A landscape with many valleys, sampled at points; each row gives a point and its height.
A ball rolls from a point to the lowest of its 2 nearest points, and stops where none of them is lower. Distance is the straight distance between rows; heights are no part of it.
q_284 (h 77.2): [113  68 114 131  99 115  94  88  90 110  92 114  59 122  90  92  77 119
  83  94  85  81  82 100]
q_689 (h 39.6): [ 93 103  80  82  91  94  93 109 102 115  91  77  96  77 110  98 110  82
  75  98 105  60  70  74]
q_972 (h 53.7): [111  92  86  77 109  91 112 106 131  83  74  70  88  91 108  76 111 108
  92 128 118 118 102  96]
q_131 (h 50.4): [ 87 123 112  93 101 122 108 100  90  92 154 111 124  72  90 116 114  96
 106  67 110  83 115  81]
q_727 (h 39.7): [ 83 105  98  77 105 125 114 108 101 122 137  96 115 114  95 125 123 108
 156  95 108 106 108 104]
q_333 (h 62.9): [111  90  98 130 101 113  69  97  93 121 138 105 101  74  91 116  95 108
  74  94  83  87  80 101]
q_78 (h 40.3): [118  84 118 100 113  99 107  88  96  89  73 118 100 140  78 121  99 101
 103 109  85 139 143 125]
q_435 (h 44.9): [113  86  78 116  93 104  97  78 103  78  68  94  64 115  77  50  91  73
  84  98  80  99 105  91]
q_753 (h 78.6): [ 97  98 100  99 112 105  84 111 114  98  79 101  96 114 121 108 123  97
 111 117 121 137 120 153]
q_887 (h 33.5): [112 107  85  99  94 110  94 129 115 113 111 100 103  97 106 107 113 106
  85  88  80  69  72  85]
q_678 (h 55.2): [116 100  82  68 106  93 105 105 120  88  53  88  92 134  96  84 121  94
 121 131 100 133 135 115]
q_275 (h 61.2): [103 102  88  75 110  96  99 125 122 111  80  85 113 117 117 106 123 106
 121 131 107 123  99 113]
q_182 (h 24.3): [ 98 102  80 108  85  97  84  93 107 105  99  69  90  82 114  59  92  66
  72 113 131  95  92 120]
q_503 (h 76.4): [ 95 108  92  97 116  96  87 105 101  90  63 109  87 113 109  96 113  91
 113 107 117 142 121 139]
q_204 (h 64.7): [114 104  85  67  98  90 103 120 106 113  79  93 107 141 112 100 115 113
 138 129  97 112  91 111]
q_145 (h 45.3): [ 97 118  82  65  93  74 103 117  93 123  89  84  93  81 107  99  99  99
  83 102 117  64  81  75]
q_426 (h 37.8): [ 87 107 108 101 114 103 112 105  87 100 113 105  95 114 102 118  94 106
 134  85 123 129 109 136]
q_305 (h 29.3): [ 99 110 108 113 111  95 115 100  80  90 101 113  80 122  94 106  76  96
 122  74 116 121 108 131]
q_561 (h 76.7): [ 68  93 111 113  74 101 100  84  83 110 110 109 106  70 109 109  94  92
  94  91 114  60  70  83]
q_429 (h 42.6): [ 76 119 117  99  96  86  93 102  93  89 113  97 139  72 101 116 104  72
  87  78  77  62 108  76]
q_719 (h 36.1): [ 82 121 124 100  93  93  91 104  86  79 136  97 130  86  94 112 102  76
  93  71  75  65 130  83]
q_821 (h 51.6): [ 91 125  88  68  83  80 103 116  85 110 103  99 114  79 108 116 111 102
  97  90 101  48  96  75]
q_86 (h 63.0): [ 89 113  90  94  87  64 102  99  74 100  90 101  90  87 105  88  85  82
  85 101 139  88  98 123]
q_132 (h 79.1): [128  76 109 118 104 101 110 102 104  91  85 111  70 129  88  97  85 121
  73 100  79  94  94 100]
q_151 (h 51.3): [107  91  92  83 111  85 120 109 124  90  69  89  90 104 106  88 106 118
  92 123 106 110  88  83]
q_764 (h 46.3): [118  85 112  88 104  98 109  96 101 100  78 111 101 158  88 117 107  89
 135 109  71 125 149 124]
q_308 (h 47.8): [ 68 119 109  89  98  76  98  93  92  95 108  95 137  59 110 119 103  82
  94  89  97  83  99  78]
q_277 (h 71.3): [ 76 109 115  92 109 114 129  94  96  93 122 111 105  82  98 119 105 120
 128  72 114  97  91  76]
q_303 (h 57.6): [ 81 125  97  80  85 106 124 106  85  98 139 111 112  92 101 113 115 106
 113  67 121  61 113  79]
q_510 (h 43.9): [ 86 126 118  92 101 108  94 105  89  87 153 100 137  83  92 123 109  82
 105  69  92  83 130  90]
q_351 (h 58.5): [ 84 106  93  99  78  72  98  87  71 114  86  97  83  83 103  66  82  72
  84 115 137  83  95 109]
q_862 (h 57.3): [107  82 119  96 119  84 125  96 102  80  66 109  93 125 100 107  90 115
 111 104  94 122 107 102]
q_552 (h 82.2): [ 74  95 123 127  91 113  72  82  91 104 111 102 129  70  93 100  95  73
  80  92  69  72  86  80]
q_108 (h 84.2): [117 105 107  99 106 120 104 114 100 105 135 113  97  96  92 126 110 135
 113  81  87  88  93  79]
q_90 (h 24.2): [115  84 117 112 105 105 100  93 112  87  84 121  93 112  96  96  98 122
  80 136 113 139 115 127]
q_24 (h 54.5): [101  85 113  89 114  89 125 106 115  92  67 102  98 115 107 112 103 125
 110 117 100 116  89  91]
q_18 (h 31.0): [ 92 109  97  72 112 143 115 102  94 115 145 107 112 123  87 105 132 111
 154  85 108 103 107  80]
q_976 (h 56.4): [ 88 129  87  59 106  80 123 115  77 118  88  91 107 122 110 105  86 113
 140  97 111  90  99 103]
q_444 (h 58.8): [110  95 107 121 105 109  86 106  97 110 136 109 102  78  98 123  93 120
  90  93  99 109  84 111]
q_36 (h 28.4): [123  87 123 130 112 103 108  73  76  93 108 122  76 116  88  94  68 115
 110  85  87 124 116 110]
q_384 (h 62.4): [ 98  83 123  88 113 108 123  96 109 100 108 106  99 118  89 139 112 136
 130 108 102 123 107  91]
q_247 (h 44.0): [102  71  95 122  88 110 102  91 119  94  87 101  74  99  97  62  94  99
  78 127 106 104  78 104]
q_250 (h 73.9): [ 92 125  84  79 118  85  95 118  93 102  67  94  94 114 103  96 102  89
 124 109 117 122 117 134]
q_861 (h 20.8): [114 100 116 116 121 104 110  88  78  85 109 114  77 123  84 105  76 107
 118  72  98 131 124 119]
q_583 (h 14.8): [107  81  78 109  98 111  79 106 136 101 116  73 115  84 107  91 113  94
  60 103  87  99  87  94]
q_528 (h 80.8): [136  93 111 112 110  98 110 115  97  93 102 113  76 137  95 116  83 128
  97  89  78 103 103 104]
q_701 (h 85.7): [110 108 132 113 118 117  84 100 102  89 138 103 118  60  87 118 106 106
 101  82  58  84 112  81]
q_233 (h 54.0): [112  96 110 132  98 103  91 104  89 108 123 116  88  94  99  99  81 112
  90 101 111 112  83 130]
q_142 (h 52.5): [ 67 108  99  98  93  74  88  85  92 106 100  88 139  63 114 105  98  72
  73 103 106  84  91  78]
q_760 (h 45.4): [102  98 104 138  91 103  97  85  96  99  84 131  85 106  91  57  81  90
  97 119  98 132 105 114]
q_591 (h 58.6): [105  80 118  88 107 102 118 106 119  98  88 109 111 118  98 138 117 131
 102 131 105 119 103 101]
q_761 (h 63.4): [105  80 125  95 124 115 132  89  93  99 113 101  85 134  89 119  91 127
 138  84 105 123 122  93]
q_408 (h 41.6): [129  85  79 109  99  97 104  74 109  75  63 103  85 113  87  64  95  74
  76  87  64 113 117  84]
q_929 (h 57.0): [110  94  89  76 106 102 102 111 133  84  70  84  97 116 111  91 125 106
 103 139 120 132 122 115]
q_707 (h 10.6): [111  84 108 112 105 103  93  99 125  93 103 103 109  90 111 103 106 120
  73 124 112 128  92 114]
q_736 (h 66.9): [ 98  99 104 124  86 114  74 102  82 115 137 103 112  79  89 127  97  87
  73  79  90  67  84 102]
q_941 (h 40.6): [118  83 106 146  87 109  89  81  90 104  88 136  76 116  82  62  76  93
  88 115  77 120 113 105]
q_497 (h 56.2): [ 86 128  98  80  80  95 110 112  91  98 124 107 121  84 106 120 116  96
 109  74  99  48 107  78]
q_700 (h 33.1): [ 98 125  87 100 101  92  78 122 110 105 122  89 142  91 111 116 110  78
  79  86  74  93  98  92]
q_482 (h 40.5): [111  76  95 119  85 106 103  80 126  76  82  97  76 103  89  54  97 107
  82 129 106 114 105 106]
q_779 (h 49.6): [106  97 108 132  96  98  90  95  97 101  96 122  82 100 105  77  83 102
  91 108 112 125  91 126]
q_790 (h 31.3): [ 96  95  82 118  72 117  83  87 121  87  97  74  73  82 105  45  89  78
  95 123 115 101 103 116]
q_739 (h 24.1): [ 91  71  87 119  90 124  72  90 118 108 113  77 115  83 102  83 107  83
  64 106  84  87  75  89]
q_508 (h 60.1): [ 86 113  94  64 108  95 121 105  93 120  88  93 107 127 108 111 100 117
 163 100 101  97  94  93]
q_158 (h 33.3): [ 90  81  80  99  86 116  84  94 107 112  92  71 101  76 107  89 106  75
  68 106 106  68  64  84]
q_487 (h 66.3): [ 88 122  99  76 102 104 102 119 102 109 112  98 138  90 113 125 116 105
 135  98  94  99  90  92]
q_726 (h 48.1): [104 100  72 106  91  95  94  67  93  89  64  88  68  95  76  44  85  65
  93  97  94 103 107  81]
q_626 (h 51.0): [ 96 130  86  62 104  68 117 119  83 119  85  90  95 103 109 100  87 110
 106  98 117  75  90  89]
q_185 (h 60.2): [ 95  85 115  91 123  94 128  97  93  94  81 102  92 133  99 115  88 110
 141  91  97 119 114 106]
q_16 (h 73.6): [ 70 107 114 100  94  99 121  89  91  97 114 110 105  72 104 114  97 105
 113  75 116  76  80  76]
q_269 (h 13.3): [ 96 110  79  92  98  82  91 104 111 103 104  69 106  78 118  84 103  76
  69 105 127  99  91 107]
q_165 (h 47.7): [104  84  96 105 103  94 109 100 111  95  75  93  72  97 103  75  96  99
  84 110 103  95  71  93]
q_801 (h 36.3): [102  96  87 115  83 106  91  81 132  77  86  77  79  81 109  46  97 101
  92 126 117 119 113 118]
q_846 (h 51.4): [117  95  91  80 108  92 103 110 107  93  61 107  97 153  95  99 110  96
 123 122  85 130 126 119]
q_716 (h 71.6): [100  96 101 117  77 116  86 104  79 115 127 107  80  99  94 125  91 100
  82  72 112  58  75 103]
q_335 (h 85.8): [107 110 117 110 109 128  96 100 101  97 141 112  93  68  82 123 111 123
 106  76  80  76  94  71]
q_679 (h 37.9): [121  92  88 117 100  96  99  69 104  76  68 123  98 114  88  72  98  82
  82  97  79 133 127  94]
q_611 (h 68.8): [ 87 105 111  89 111 108 112 108 109  99 108 105 124  84 105 128 113 118
 127  91  96 107  88  86]
q_675 (h 34.3): [130  81 123 140 101 101  99  74  78  96  99 129  71 120  82  89  65 110
  91 103  73 115 117 106]
q_118 (h 38.5): [114 113  84  90  94  98 104 132 112 108 101 106 105 112 113 105 111 118
 109  93  84  72  70  79]
q_443 (h 62.8): [ 90 117  92  66  96 103 107 106  97 117 101  95 127 118 111 112 116 115
 163 111  95  92  83  89]
q_724 (h 67.0): [ 91 125  89  82 102  67 101 107  84 105  93  93 110  80 118 100  89  90
  94 101 140 105 107 128]
q_812 (h 58.2): [ 73  90  88  94  72  72  83  83  78 117 101  79 126  67 111  98  97  70
  64 103 120  72  95  81]
q_670 (h 82.5): [131 103 102 105 110 109 104 120  97 107 126 112  87 122  91 128  97 144
 107  92  83  99  99  98]
q_481 (h 52.6): [ 94 110  84 101  82  87  93  79  82 101  70  93  66  89  83  47  83  67
  88 109 120  93 103  95]
q_14 (h 26.9): [ 94 115  83  91 101  83  94 121 104 110 109  87 125  82 122 114 104  89
  85  96 110  94  85  94]
q_420 (h 21.0): [114  85  91 101  99 109  95 100 145  85 105  77 117  90 123  91 120 113
  66 124 112 127 105 108]
q_327 (h 46.7): [ 86  99 106  90 109 115 109 114 105 116 126  94 106 111 103 135 114 112
 145  94 115 124 107 121]
q_208 (h 79.9): [ 69  87 112 116  78 114  82  86  89 118 106 100 120  68 104  96  98  74
  82 102  90  70  71  77]
q_266 (h 25.1): [110 101  90 107 107 106  78 122 121 106 119  90 126  87 106 106 112  90
  70  92  62  87  87  88]
q_160 (h 33.0): [118  89 108 118 107  98 103  77 101  79  69 127  94 125  86  88  92 103
  84 111  90 139 126 113]
q_332 (h 75.0): [106  82 107 133  92 118  90  96  85 115 107 108  65 113  92 111  84 111
  87  79  99  70  68 100]
q_243 (h 70.9): [ 92 135  82  70 106  76  98 121  81 109  83  89 102 105 112 104  94  89
 113 106 134 110 120 140]
q_224 (h 84.3): [ 93  97 129 127 112 110  71  92  99  95 129  99 126  70  87 111  99  93
  82  94  56  92 102  86]

For each start below, name the point where the ball stops.
q_443: q_583
q_208: q_583
q_761: q_151
q_497: q_583
q_528: q_861
q_333: q_861
q_482: q_269

Call two points neighbours if one is among the 2 nearest of the other. Go from one point of each pair to the other, from neighbour to neighbour, staying as low as possible. Name the highest point that can't be avoided.
q_719, q_18: q_108
q_719, q_269: q_303
q_583, q_707: q_420
q_269, q_583: q_700
q_861, q_18: q_327
